Each row is a point on a landscape with many peaks, with its height.
A climber steps from a point to the highest of its 2 nearest points, and stops where none of them is higher. Distance is the straight distance between rows; heights are no part of it.
J390 (h 601): 49, 103, 86, 112, 62, 90, 111, 90, 79, 81, 121, 133, 94, 96, 46, 88, 111, 108, 103, 89
J456 (h 722): 55, 81, 91, 85, 88, 97, 99, 155, 110, 88, 126, 102, 87, 109, 68, 95, 107, 137, 112, 126
J917 (h 128): 111, 140, 82, 68, 70, 80, 93, 87, 126, 141, 91, 68, 135, 85, 135, 145, 55, 111, 93, 102
J399 (h 257): 106, 119, 100, 66, 93, 66, 131, 91, 104, 93, 85, 85, 135, 100, 101, 92, 88, 99, 83, 67
J684 (h 457): 90, 109, 97, 87, 111, 113, 23, 94, 102, 73, 137, 144, 105, 88, 71, 131, 97, 110, 148, 109
J114 (h 745): 75, 83, 90, 101, 117, 124, 77, 157, 111, 104, 106, 96, 71, 124, 128, 143, 91, 114, 134, 145
J710 (h 396): 60, 103, 121, 105, 102, 102, 81, 100, 82, 84, 108, 112, 93, 92, 73, 73, 126, 96, 144, 59
J955 (h 308): 80, 69, 55, 103, 62, 76, 84, 116, 78, 131, 119, 131, 72, 156, 123, 132, 83, 82, 99, 106
J125 (h 50): 68, 159, 82, 153, 91, 80, 77, 117, 45, 80, 137, 139, 128, 85, 95, 142, 88, 81, 100, 137
J605 (h 785): 150, 59, 102, 68, 82, 97, 122, 83, 91, 87, 104, 79, 82, 96, 62, 71, 77, 120, 55, 118
J363 (h 83): 93, 126, 41, 110, 84, 110, 98, 104, 62, 93, 114, 109, 113, 85, 106, 136, 104, 71, 102, 111
J721 (h 543): 96, 123, 77, 75, 103, 129, 69, 134, 63, 73, 88, 93, 119, 89, 106, 146, 128, 100, 119, 134
J873 (h 660): 121, 100, 137, 91, 97, 81, 113, 102, 122, 110, 90, 92, 80, 56, 99, 124, 47, 128, 95, 107
J530 (h 80): 78, 98, 77, 105, 87, 102, 93, 119, 70, 99, 82, 79, 108, 122, 79, 76, 114, 106, 125, 91
J916 (h 166): 86, 155, 89, 69, 69, 51, 115, 58, 128, 153, 118, 87, 109, 92, 135, 125, 82, 92, 89, 67
J532 (h 794): 107, 52, 96, 75, 60, 121, 95, 129, 47, 65, 102, 97, 97, 117, 74, 87, 81, 117, 86, 138
J215 (h 690): 152, 69, 119, 85, 126, 144, 111, 119, 98, 77, 108, 82, 69, 75, 73, 79, 103, 126, 84, 137
J56 (h 212): 112, 76, 111, 56, 93, 79, 127, 122, 112, 104, 99, 86, 51, 126, 94, 100, 101, 121, 97, 123
J949 (h 320): 92, 160, 102, 110, 87, 74, 103, 111, 69, 90, 83, 105, 83, 84, 101, 135, 113, 100, 125, 91
J136 (h 151): 82, 122, 132, 61, 78, 60, 111, 95, 135, 146, 83, 66, 111, 129, 116, 81, 86, 134, 78, 56
J738 (h 515): 100, 109, 51, 75, 74, 137, 74, 120, 61, 74, 85, 86, 122, 95, 84, 112, 129, 98, 104, 113
J201 (h 297): 85, 148, 113, 108, 83, 74, 125, 109, 73, 84, 81, 98, 119, 60, 106, 109, 99, 113, 96, 76
J731 (h 366): 60, 118, 80, 101, 113, 98, 78, 113, 105, 100, 124, 102, 69, 92, 78, 120, 125, 106, 153, 99
J448 (h 444): 125, 80, 124, 85, 73, 88, 121, 102, 107, 92, 116, 116, 127, 59, 112, 122, 38, 93, 62, 110
J347 (h 190): 106, 69, 127, 75, 69, 56, 141, 103, 107, 85, 119, 133, 71, 111, 87, 114, 64, 104, 87, 96
J877 (h 488): 72, 95, 109, 96, 113, 135, 58, 105, 110, 88, 141, 139, 101, 96, 77, 124, 120, 121, 132, 144
J167 (h 602): 45, 105, 95, 122, 94, 75, 96, 114, 80, 104, 142, 140, 117, 110, 126, 127, 98, 70, 119, 83
J361 (h 575): 65, 126, 82, 124, 121, 97, 78, 79, 88, 100, 132, 127, 114, 96, 99, 125, 113, 64, 134, 81
J341 (h 245): 134, 91, 138, 96, 107, 125, 108, 60, 109, 106, 114, 67, 139, 39, 80, 70, 83, 110, 71, 96
J264 (h 753): 97, 49, 105, 67, 92, 133, 116, 109, 102, 68, 148, 99, 73, 99, 60, 89, 93, 110, 82, 163
J216 (h 127): 144, 105, 94, 75, 81, 109, 93, 85, 112, 126, 87, 86, 151, 65, 133, 137, 61, 97, 80, 118
J335 (h 559): 95, 60, 113, 111, 94, 128, 79, 140, 86, 104, 98, 106, 91, 111, 96, 79, 106, 105, 101, 108
J30 (h 451): 128, 88, 114, 114, 103, 94, 133, 118, 129, 120, 78, 89, 94, 104, 132, 102, 70, 107, 63, 89
J396 (h 473): 101, 104, 103, 88, 110, 133, 106, 80, 77, 48, 122, 126, 132, 60, 78, 106, 117, 89, 106, 109
J602 (h 760): 113, 87, 90, 99, 68, 113, 85, 131, 41, 76, 71, 84, 92, 94, 78, 112, 96, 125, 97, 131
J801 (h 579): 124, 109, 100, 67, 101, 117, 89, 122, 72, 80, 81, 109, 74, 90, 100, 140, 108, 104, 122, 122
J839 (h 431): 63, 132, 82, 117, 131, 96, 30, 105, 112, 74, 154, 134, 110, 97, 103, 140, 88, 109, 146, 101
J697 (h 475): 77, 112, 61, 106, 112, 129, 36, 104, 86, 98, 95, 111, 110, 104, 80, 104, 119, 101, 133, 113
J364 (h 391): 49, 135, 58, 121, 109, 83, 54, 118, 100, 115, 128, 107, 85, 121, 108, 132, 97, 93, 150, 92
J718 (h 351): 124, 124, 127, 132, 108, 79, 126, 101, 107, 119, 50, 84, 40, 98, 102, 79, 85, 128, 87, 83
J986 (h 716): 82, 109, 70, 118, 103, 95, 124, 104, 100, 113, 85, 94, 100, 99, 132, 126, 86, 84, 89, 114
J353 (h 500): 101, 83, 91, 78, 117, 96, 124, 121, 139, 107, 77, 56, 117, 150, 135, 80, 109, 113, 75, 102
J679 (h 144): 109, 117, 71, 86, 103, 103, 102, 102, 134, 106, 86, 86, 133, 61, 137, 157, 69, 87, 78, 137
J359 (h 590): 162, 88, 127, 63, 107, 117, 103, 87, 70, 86, 81, 100, 98, 142, 108, 77, 141, 87, 85, 74
J670 (h 612): 118, 108, 123, 74, 114, 130, 71, 131, 90, 77, 67, 87, 69, 99, 97, 104, 129, 131, 132, 116
J568 (h 651): 43, 80, 98, 104, 69, 56, 132, 134, 96, 97, 124, 118, 101, 111, 88, 89, 96, 109, 107, 94
J362 (h 313): 84, 94, 118, 148, 123, 98, 64, 78, 110, 118, 100, 125, 58, 114, 99, 116, 83, 96, 157, 74
J863 (h 478): 131, 71, 108, 99, 70, 113, 114, 87, 97, 81, 100, 123, 109, 56, 66, 105, 52, 110, 60, 127
J635 (h 704): 139, 124, 89, 74, 85, 95, 117, 58, 104, 128, 72, 85, 91, 101, 89, 96, 91, 100, 80, 79
J555 (h 293): 54, 85, 118, 112, 118, 125, 102, 146, 95, 71, 112, 108, 160, 100, 91, 68, 123, 125, 89, 115
J556 (h 523): 125, 89, 92, 71, 120, 103, 106, 119, 134, 117, 81, 47, 104, 115, 113, 58, 83, 124, 76, 122
J867 (h 157): 86, 111, 77, 74, 78, 76, 88, 82, 108, 110, 113, 59, 161, 56, 87, 95, 76, 113, 79, 104
J510 (h 352): 72, 96, 85, 98, 88, 105, 99, 111, 77, 96, 107, 113, 148, 105, 121, 98, 117, 72, 99, 78
J368 (h 88): 94, 88, 90, 79, 73, 109, 89, 116, 66, 94, 89, 61, 89, 127, 61, 55, 144, 137, 104, 98
J48 (h 95): 90, 105, 57, 127, 107, 135, 103, 104, 84, 86, 94, 110, 148, 84, 110, 128, 122, 76, 103, 127
J677 (h 603): 79, 105, 147, 104, 83, 116, 74, 97, 82, 52, 135, 169, 105, 79, 61, 115, 95, 131, 92, 118
J358 (h 374): 88, 150, 121, 139, 127, 99, 85, 83, 94, 86, 85, 110, 77, 68, 73, 133, 128, 120, 139, 104
J494 (h 165): 91, 111, 61, 82, 99, 115, 113, 128, 108, 76, 118, 109, 130, 76, 131, 157, 89, 90, 84, 136
J804 (h 726): 109, 92, 74, 123, 64, 121, 84, 110, 64, 110, 80, 114, 83, 89, 67, 106, 102, 107, 94, 126
J515 (h 59): 72, 143, 92, 111, 79, 75, 99, 132, 37, 81, 128, 119, 118, 83, 92, 144, 95, 104, 101, 111
J815 (h 436): 120, 106, 99, 102, 126, 132, 86, 68, 118, 79, 109, 116, 60, 88, 83, 132, 118, 89, 151, 131
J198 (h 381): 96, 72, 69, 77, 104, 112, 115, 123, 112, 106, 98, 108, 132, 152, 157, 124, 110, 53, 90, 108
J224 (h 702): 139, 54, 115, 102, 94, 117, 64, 113, 76, 116, 70, 127, 76, 141, 113, 72, 101, 85, 108, 64
J875 (h 752): 144, 96, 118, 74, 73, 91, 93, 61, 119, 154, 86, 73, 115, 77, 99, 107, 73, 101, 88, 90
J824 (h 365): 118, 88, 89, 64, 84, 85, 124, 37, 125, 115, 122, 78, 100, 78, 52, 70, 90, 92, 75, 97
J162 (h 146): 138, 121, 92, 78, 103, 107, 126, 75, 118, 110, 62, 75, 139, 106, 133, 103, 123, 77, 54, 82
J648 (h 109): 111, 93, 70, 89, 100, 96, 118, 99, 109, 112, 78, 65, 88, 148, 83, 63, 129, 106, 84, 99
J707 (h 244): 142, 80, 155, 48, 80, 80, 111, 124, 111, 92, 101, 54, 96, 86, 97, 75, 64, 150, 79, 124
J4 (h 186): 74, 88, 85, 74, 85, 106, 107, 133, 90, 62, 145, 121, 138, 86, 96, 137, 105, 94, 93, 138
J470 (h 600): 83, 100, 127, 144, 92, 107, 99, 117, 118, 100, 112, 163, 102, 83, 64, 99, 103, 142, 80, 175
J185 (h 563): 98, 63, 77, 100, 104, 120, 58, 128, 102, 115, 87, 102, 84, 122, 107, 91, 96, 90, 133, 96
J678 (h 625): 43, 94, 85, 114, 81, 66, 111, 109, 65, 97, 149, 119, 100, 98, 83, 105, 98, 83, 105, 89
J72 (h 113): 82, 143, 98, 110, 120, 95, 143, 78, 111, 93, 75, 84, 147, 49, 100, 87, 97, 94, 90, 81
J478 (h 219): 96, 149, 98, 58, 91, 69, 129, 95, 120, 91, 65, 77, 84, 91, 88, 103, 116, 127, 106, 81
J694 (h 560): 66, 105, 120, 156, 93, 99, 93, 122, 93, 90, 106, 133, 117, 84, 66, 105, 104, 116, 88, 129
J819 (h 637): 84, 126, 117, 133, 115, 83, 118, 91, 106, 117, 57, 99, 64, 126, 117, 100, 115, 91, 131, 77
J391 (h 617): 147, 79, 105, 69, 96, 142, 91, 89, 55, 69, 95, 103, 100, 97, 98, 85, 135, 92, 94, 86
J630 (h 411): 93, 141, 128, 126, 140, 104, 116, 68, 118, 84, 87, 91, 63, 58, 81, 99, 114, 114, 129, 93
J770 (h 90): 93, 153, 107, 117, 108, 85, 120, 65, 118, 109, 62, 79, 131, 74, 143, 118, 101, 95, 80, 76
J317 (h 108): 97, 80, 71, 129, 125, 158, 86, 109, 107, 97, 94, 103, 142, 116, 107, 87, 124, 65, 101, 123
J807 (h 137): 114, 119, 88, 101, 92, 82, 118, 76, 98, 113, 84, 84, 151, 42, 82, 105, 74, 103, 82, 86
J241 (h 410): 99, 58, 101, 108, 118, 111, 119, 110, 127, 122, 96, 118, 73, 164, 146, 103, 105, 61, 81, 101
J49 (h 73): 109, 140, 118, 95, 113, 81, 126, 83, 119, 91, 71, 102, 99, 92, 145, 134, 85, 78, 94, 84
J631 (h 407): 74, 110, 49, 116, 107, 89, 41, 109, 98, 107, 152, 123, 105, 104, 94, 130, 75, 90, 130, 90
J960 (h 418): 136, 67, 146, 77, 89, 86, 115, 108, 117, 102, 102, 80, 141, 82, 114, 98, 43, 104, 77, 106
J263 (h 315): 93, 84, 71, 115, 64, 86, 101, 109, 56, 121, 114, 123, 104, 138, 117, 112, 95, 64, 90, 89
J780 (h 61): 113, 162, 102, 86, 100, 86, 113, 64, 129, 105, 82, 104, 80, 117, 160, 149, 84, 74, 60, 77
J326 (h 198): 69, 136, 91, 65, 82, 45, 138, 94, 115, 92, 109, 87, 95, 75, 81, 111, 98, 110, 104, 85
J866 (h 645): 137, 87, 135, 90, 122, 130, 103, 114, 87, 84, 80, 79, 55, 75, 100, 91, 108, 122, 121, 131
J871 (h 696): 94, 66, 119, 97, 108, 125, 107, 125, 118, 71, 137, 140, 77, 84, 65, 104, 101, 113, 94, 160
J997 (h 476): 88, 98, 105, 110, 125, 98, 135, 138, 126, 111, 76, 79, 114, 108, 132, 87, 103, 118, 85, 106
J502 (h 141): 117, 138, 80, 73, 60, 81, 69, 58, 133, 162, 106, 71, 117, 103, 135, 135, 80, 76, 71, 105
J498 (h 769): 63, 102, 94, 138, 116, 105, 111, 112, 118, 98, 104, 118, 86, 109, 126, 127, 103, 87, 119, 111
J662 (h 306): 101, 124, 63, 108, 100, 92, 128, 72, 122, 127, 84, 65, 93, 72, 60, 68, 123, 113, 86, 104
J161 (h 717): 119, 51, 98, 88, 59, 100, 75, 99, 71, 114, 98, 139, 80, 141, 92, 90, 92, 85, 101, 88
J671 (h 182): 70, 119, 92, 82, 92, 100, 101, 116, 118, 81, 112, 81, 160, 57, 83, 96, 85, 135, 75, 127
J499 (h 592): 92, 110, 66, 88, 100, 105, 72, 118, 98, 121, 79, 107, 96, 154, 133, 91, 129, 78, 119, 76
J921 (h 577): 92, 74, 48, 71, 96, 109, 44, 126, 97, 133, 99, 110, 91, 152, 124, 103, 91, 81, 124, 81
J736 (h 335): 98, 121, 79, 95, 93, 79, 124, 45, 127, 148, 110, 65, 117, 77, 64, 65, 98, 94, 91, 78
J514 (h 710): 156, 106, 116, 67, 74, 68, 116, 83, 127, 129, 98, 89, 88, 80, 111, 127, 59, 105, 82, 99
J164 (h 739): 174, 60, 122, 76, 115, 108, 117, 96, 104, 92, 106, 75, 80, 87, 105, 73, 94, 114, 73, 119
J127 (h 180): 87, 140, 95, 79, 68, 39, 131, 97, 116, 123, 102, 100, 96, 93, 116, 120, 75, 105, 75, 77
J291 (h 311): 104, 61, 108, 117, 109, 101, 139, 94, 97, 87, 124, 74, 114, 114, 88, 27, 113, 91, 67, 82
J474 (h 130): 127, 106, 66, 99, 119, 126, 121, 85, 101, 96, 59, 86, 130, 90, 111, 101, 115, 89, 81, 107
J954 (h 296): 85, 122, 95, 160, 115, 83, 61, 77, 92, 108, 108, 121, 92, 109, 137, 129, 73, 79, 153, 73
J410 (h 71): 94, 154, 71, 107, 95, 73, 120, 110, 64, 95, 120, 101, 127, 78, 112, 153, 88, 86, 89, 98
J615 (h 323): 130, 91, 131, 134, 94, 83, 115, 104, 109, 150, 82, 62, 89, 75, 89, 52, 81, 128, 59, 93
J468 (h 328): 99, 93, 114, 113, 137, 97, 50, 109, 112, 119, 92, 113, 51, 122, 111, 80, 85, 107, 153, 70
J310 (h 276): 105, 116, 129, 112, 84, 63, 131, 97, 96, 99, 70, 102, 135, 78, 107, 89, 82, 99, 71, 56
J122 (h 371): 113, 93, 99, 85, 125, 173, 75, 75, 87, 78, 125, 105, 98, 92, 78, 72, 152, 79, 130, 92
J505 (h 434): 117, 60, 110, 126, 119, 125, 113, 126, 117, 120, 64, 101, 97, 113, 148, 98, 83, 82, 74, 113
J939 (h 162): 136, 99, 108, 79, 125, 102, 134, 67, 116, 95, 99, 94, 144, 122, 129, 71, 117, 77, 61, 65
J328 (h 458): 93, 104, 45, 116, 126, 127, 25, 95, 107, 110, 92, 112, 132, 114, 100, 109, 105, 72, 129, 75
J97 (h 834): 111, 60, 101, 81, 72, 105, 107, 109, 70, 72, 105, 64, 102, 100, 67, 56, 69, 126, 63, 142
J404 (h 630): 104, 67, 110, 75, 118, 110, 77, 113, 98, 106, 116, 95, 91, 132, 102, 38, 121, 94, 131, 66
J3 (h 686): 117, 96, 109, 129, 96, 100, 61, 96, 68, 127, 70, 121, 61, 129, 90, 85, 106, 99, 124, 51
J860 (h 300): 88, 48, 89, 131, 71, 86, 95, 130, 95, 122, 111, 140, 73, 126, 107, 125, 76, 73, 114, 115
J896 (h 620): 69, 127, 99, 77, 114, 92, 89, 92, 96, 81, 120, 113, 89, 117, 130, 118, 126, 94, 150, 55
J800 (h 422): 109, 59, 100, 136, 134, 115, 129, 112, 148, 120, 90, 96, 89, 137, 139, 67, 110, 82, 72, 95
J158 (h 228): 127, 98, 116, 50, 88, 80, 108, 100, 115, 103, 93, 59, 90, 100, 87, 96, 81, 129, 93, 109
J245 (h 447): 102, 117, 119, 134, 137, 116, 112, 75, 101, 99, 81, 96, 84, 86, 91, 87, 139, 85, 132, 96
J952 (h 666): 85, 94, 93, 115, 92, 79, 130, 90, 112, 106, 90, 104, 98, 76, 88, 95, 89, 102, 76, 112
J373 (h 537): 106, 61, 105, 130, 131, 149, 85, 129, 107, 106, 106, 85, 94, 99, 92, 66, 135, 110, 106, 132
J86 (h 545): 97, 121, 91, 121, 124, 93, 114, 64, 91, 91, 93, 121, 112, 99, 119, 112, 126, 57, 121, 70
J522 (h 611): 116, 109, 97, 104, 106, 105, 102, 106, 109, 113, 48, 89, 61, 139, 129, 104, 115, 97, 105, 94
J486 (h 277): 105, 84, 64, 116, 100, 103, 123, 86, 117, 113, 96, 53, 124, 80, 51, 47, 98, 119, 70, 113
J849 (h 325): 83, 52, 108, 105, 89, 116, 114, 98, 81, 84, 112, 100, 121, 136, 90, 48, 109, 89, 87, 83
J919 (h 562): 83, 123, 129, 96, 77, 114, 98, 105, 68, 52, 104, 134, 91, 54, 65, 117, 99, 133, 97, 116
J433 (h 646): 94, 93, 138, 121, 94, 110, 83, 98, 106, 76, 132, 161, 73, 76, 60, 108, 105, 121, 107, 152
J156 (h 508): 82, 59, 129, 143, 128, 126, 61, 124, 106, 113, 116, 155, 117, 91, 114, 92, 82, 89, 112, 91
J834 (h 397): 102, 55, 85, 99, 108, 106, 130, 119, 130, 108, 105, 107, 90, 137, 148, 131, 91, 73, 106, 131
J719 (h 266): 96, 171, 99, 137, 87, 68, 81, 78, 96, 109, 81, 100, 30, 150, 135, 147, 99, 97, 120, 89
J82 (h 258): 121, 84, 161, 84, 101, 68, 123, 117, 106, 117, 103, 61, 79, 81, 100, 59, 66, 143, 79, 94
J714 (h 481): 132, 107, 104, 124, 153, 124, 126, 78, 128, 110, 82, 83, 72, 80, 114, 88, 128, 87, 98, 107
J409 (h 99): 123, 103, 63, 87, 94, 112, 106, 101, 91, 97, 80, 49, 78, 108, 63, 70, 131, 133, 88, 112
J160 (h 295): 115, 76, 129, 100, 114, 92, 139, 114, 105, 104, 108, 63, 115, 105, 115, 44, 107, 124, 68, 82
J479 (h 275): 101, 68, 159, 109, 111, 89, 134, 118, 104, 87, 126, 89, 82, 83, 101, 52, 90, 124, 85, 87
J150 (h 310): 65, 65, 108, 95, 108, 107, 121, 131, 96, 66, 118, 81, 135, 120, 90, 47, 105, 106, 92, 112
J647 (h 517): 102, 108, 104, 85, 68, 111, 109, 98, 77, 64, 110, 114, 121, 46, 71, 127, 71, 118, 67, 121
J737 (h 324): 95, 98, 77, 142, 79, 87, 92, 90, 67, 111, 85, 121, 107, 106, 98, 115, 95, 81, 105, 76
J115 (h 274): 91, 129, 89, 147, 88, 66, 62, 83, 96, 127, 94, 118, 37, 162, 122, 122, 91, 80, 131, 77
J331 (h 343): 77, 169, 102, 136, 119, 94, 73, 110, 71, 78, 94, 100, 88, 98, 95, 148, 106, 116, 158, 94
J345 (h 542): 63, 139, 81, 94, 107, 77, 120, 84, 141, 97, 112, 110, 45, 138, 140, 132, 113, 80, 121, 99
J562 (h 621): 67, 99, 88, 97, 78, 96, 124, 96, 87, 80, 110, 98, 122, 69, 60, 86, 107, 96, 79, 94
J483 (h 399): 116, 95, 88, 59, 94, 107, 129, 59, 114, 76, 121, 87, 90, 68, 59, 90, 111, 104, 88, 119
J421 (h 273): 76, 96, 122, 106, 96, 128, 110, 129, 92, 60, 102, 107, 178, 82, 110, 97, 97, 117, 76, 121
J87 (h 380): 60, 77, 131, 84, 79, 92, 81, 113, 64, 84, 126, 116, 111, 118, 81, 64, 109, 108, 122, 55
J754 (h 301): 137, 84, 132, 125, 79, 92, 94, 55, 98, 159, 105, 57, 119, 68, 87, 45, 75, 117, 62, 104
J139 (h 513): 105, 117, 99, 105, 129, 125, 109, 64, 86, 76, 86, 121, 131, 57, 105, 122, 129, 60, 112, 91
J620 (h 506): 106, 117, 95, 90, 129, 99, 130, 68, 136, 104, 94, 95, 53, 121, 130, 115, 120, 79, 113, 108
J238 (h 299): 84, 78, 118, 133, 90, 93, 82, 111, 98, 120, 93, 136, 49, 127, 103, 116, 74, 81, 140, 106
J123 (h 681): 56, 58, 113, 71, 67, 77, 121, 148, 95, 82, 116, 97, 89, 126, 81, 70, 92, 120, 112, 106
J269 (h 419): 82, 104, 113, 115, 126, 119, 96, 91, 101, 78, 116, 96, 89, 80, 72, 72, 142, 106, 118, 96
J789 (h 593): 131, 91, 116, 85, 100, 95, 101, 119, 83, 101, 67, 98, 79, 147, 110, 93, 122, 107, 83, 75
J31 (h 201): 124, 65, 129, 68, 75, 67, 121, 135, 91, 85, 102, 105, 81, 132, 97, 96, 78, 115, 94, 104
J608 (h 338): 93, 74, 105, 105, 80, 84, 109, 85, 75, 89, 97, 125, 121, 115, 105, 70, 106, 71, 98, 55
J972 (h 465): 96, 93, 97, 135, 105, 115, 54, 87, 72, 90, 117, 145, 119, 83, 109, 135, 71, 77, 117, 81
J702 (h 118): 124, 86, 89, 87, 119, 70, 117, 89, 119, 116, 95, 72, 100, 159, 92, 45, 119, 99, 45, 87
J403 (h 285): 99, 132, 78, 153, 90, 82, 58, 77, 83, 111, 105, 127, 71, 152, 162, 134, 69, 80, 121, 65
J267 (h 213): 75, 113, 98, 92, 99, 102, 110, 114, 122, 67, 130, 112, 150, 71, 94, 132, 110, 128, 78, 146
J805 (h 610): 94, 81, 81, 100, 111, 114, 57, 110, 83, 119, 87, 94, 115, 138, 113, 50, 122, 82, 117, 55
J957 (h 337): 117, 102, 122, 130, 115, 79, 132, 116, 110, 144, 65, 61, 67, 108, 95, 43, 100, 140, 71, 67
J812 (h 389): 126, 68, 87, 76, 100, 151, 81, 67, 87, 78, 129, 129, 77, 105, 67, 93, 125, 59, 131, 103
J187 (h 576): 124, 79, 132, 104, 81, 109, 97, 129, 64, 91, 67, 93, 90, 126, 97, 61, 105, 109, 94, 97
J51 (h 435): 120, 89, 96, 65, 117, 142, 105, 74, 97, 62, 113, 101, 101, 69, 69, 97, 127, 107, 108, 133
J28 (h 657): 145, 112, 98, 89, 90, 115, 110, 69, 67, 86, 75, 100, 85, 85, 95, 104, 108, 100, 91, 97
J746 (h 181): 135, 78, 129, 86, 143, 116, 146, 71, 109, 87, 120, 94, 113, 78, 118, 71, 108, 74, 73, 77
J62 (h 139): 94, 114, 127, 72, 94, 29, 123, 77, 137, 131, 100, 80, 127, 137, 96, 78, 82, 114, 54, 68
J370 (h 408): 133, 84, 101, 82, 104, 116, 105, 79, 86, 92, 117, 110, 52, 106, 81, 109, 122, 87, 129, 114
J580 (h 684): 55, 120, 99, 145, 138, 106, 115, 101, 145, 95, 120, 115, 123, 76, 125, 137, 97, 89, 101, 130
J850 (h 448): 102, 91, 77, 113, 124, 133, 39, 93, 84, 76, 111, 126, 147, 92, 113, 118, 94, 75, 118, 68
J936 (h 619): 140, 86, 128, 95, 87, 101, 94, 117, 107, 127, 73, 80, 79, 57, 88, 98, 66, 135, 80, 129
J899 (h 735): 95, 63, 77, 114, 47, 109, 58, 122, 64, 109, 105, 118, 82, 114, 62, 91, 82, 96, 103, 101
J753 (h 126): 104, 87, 103, 61, 96, 40, 133, 97, 116, 103, 100, 72, 122, 145, 90, 54, 96, 109, 49, 88
J614 (h 530): 77, 101, 129, 169, 108, 118, 52, 120, 88, 97, 100, 147, 123, 92, 101, 98, 92, 105, 107, 108
J231 (h 278): 127, 69, 140, 93, 82, 93, 103, 61, 121, 137, 121, 71, 134, 62, 106, 60, 62, 103, 70, 87
J925 (h 470): 110, 136, 90, 95, 121, 101, 114, 61, 114, 100, 88, 94, 52, 87, 90, 133, 109, 91, 138, 115
J655 (h 253): 65, 75, 62, 120, 103, 105, 127, 98, 125, 116, 110, 68, 137, 103, 70, 71, 114, 97, 65, 113
J681 (h 551): 136, 116, 100, 83, 103, 111, 102, 99, 136, 138, 59, 50, 85, 94, 124, 98, 88, 124, 77, 114
J765 (h 247): 78, 87, 109, 103, 118, 105, 119, 108, 128, 81, 108, 112, 150, 83, 105, 102, 88, 92, 78, 125
J723 (h 344): 76, 94, 115, 79, 120, 102, 54, 119, 107, 97, 118, 97, 64, 113, 103, 93, 119, 110, 163, 81
J256 (h 178): 135, 42, 123, 86, 84, 79, 140, 87, 114, 101, 106, 119, 85, 107, 90, 90, 76, 79, 68, 102
J110 (h 494): 93, 88, 50, 66, 87, 128, 42, 109, 69, 95, 117, 97, 109, 110, 88, 94, 113, 93, 125, 93
J91 (h 701): 61, 90, 80, 87, 98, 119, 73, 166, 91, 92, 105, 105, 101, 119, 102, 116, 122, 125, 137, 130
J607 (h 153): 106, 138, 60, 57, 62, 65, 108, 41, 120, 147, 118, 71, 116, 87, 101, 128, 94, 82, 83, 91
J330 (h 664): 97, 132, 135, 132, 113, 80, 92, 73, 73, 110, 70, 113, 59, 133, 91, 88, 123, 94, 142, 43
J980 (h 583): 133, 126, 104, 111, 84, 104, 88, 93, 114, 145, 56, 57, 82, 62, 92, 106, 74, 133, 83, 104
J258 (h 117): 110, 74, 73, 129, 101, 123, 98, 89, 92, 115, 62, 104, 115, 101, 102, 97, 119, 64, 83, 110
J10 (h 210): 131, 101, 131, 112, 136, 135, 132, 59, 113, 79, 125, 91, 111, 45, 84, 76, 95, 96, 72, 96
J349 (h 594): 60, 132, 102, 144, 133, 103, 105, 109, 131, 93, 125, 153, 141, 77, 95, 109, 107, 114, 90, 139
J366 (h 663): 82, 83, 113, 54, 122, 103, 96, 110, 95, 81, 116, 106, 100, 127, 124, 84, 134, 88, 135, 58
J212 (h 512): 111, 83, 94, 134, 152, 144, 108, 120, 122, 112, 83, 80, 87, 114, 124, 78, 138, 89, 112, 111
J481 (h 237): 119, 144, 90, 59, 85, 57, 125, 100, 100, 96, 64, 75, 107, 125, 102, 104, 130, 113, 79, 62
J111 (h 485): 110, 77, 130, 141, 112, 126, 67, 82, 100, 96, 106, 138, 100, 89, 101, 109, 90, 65, 121, 100
J379 (h 373): 127, 142, 114, 135, 119, 87, 119, 66, 109, 114, 55, 93, 59, 75, 93, 107, 96, 107, 113, 84
J196 (h 580): 75, 135, 93, 99, 127, 72, 97, 79, 124, 89, 117, 118, 67, 123, 127, 134, 127, 68, 158, 84
J686 (h 353): 128, 91, 106, 92, 137, 148, 60, 78, 99, 88, 100, 90, 91, 103, 103, 78, 131, 92, 152, 78
J851 (h 164): 99, 148, 103, 43, 75, 47, 100, 108, 135, 120, 92, 69, 113, 112, 132, 118, 78, 128, 76, 67
J265 (h 367): 84, 68, 80, 106, 106, 105, 112, 120, 88, 92, 85, 92, 144, 133, 129, 91, 105, 71, 79, 100
J935 (h 250): 75, 151, 97, 127, 100, 69, 96, 102, 97, 100, 108, 96, 32, 139, 139, 165, 77, 95, 141, 107
J402 (h 528): 62, 105, 114, 138, 121, 103, 78, 109, 126, 94, 143, 147, 103, 88, 83, 135, 122, 105, 117, 146

Where does a climber stop that starts at each point below?
J410 | J245
J468 | J498
J486 | J456
J328 | J97
J648 | J245
J608 | J875
J502 | J245

Call two points neighbours if one is among the 2 nearest of the other. Go from one point of each pair to the other, from neighbour to neighbour, staying as high as possible. Name the lowest point that can't be avoided.
J97, J899 | J804
J875, J366 | J335
J97, J875 | J359
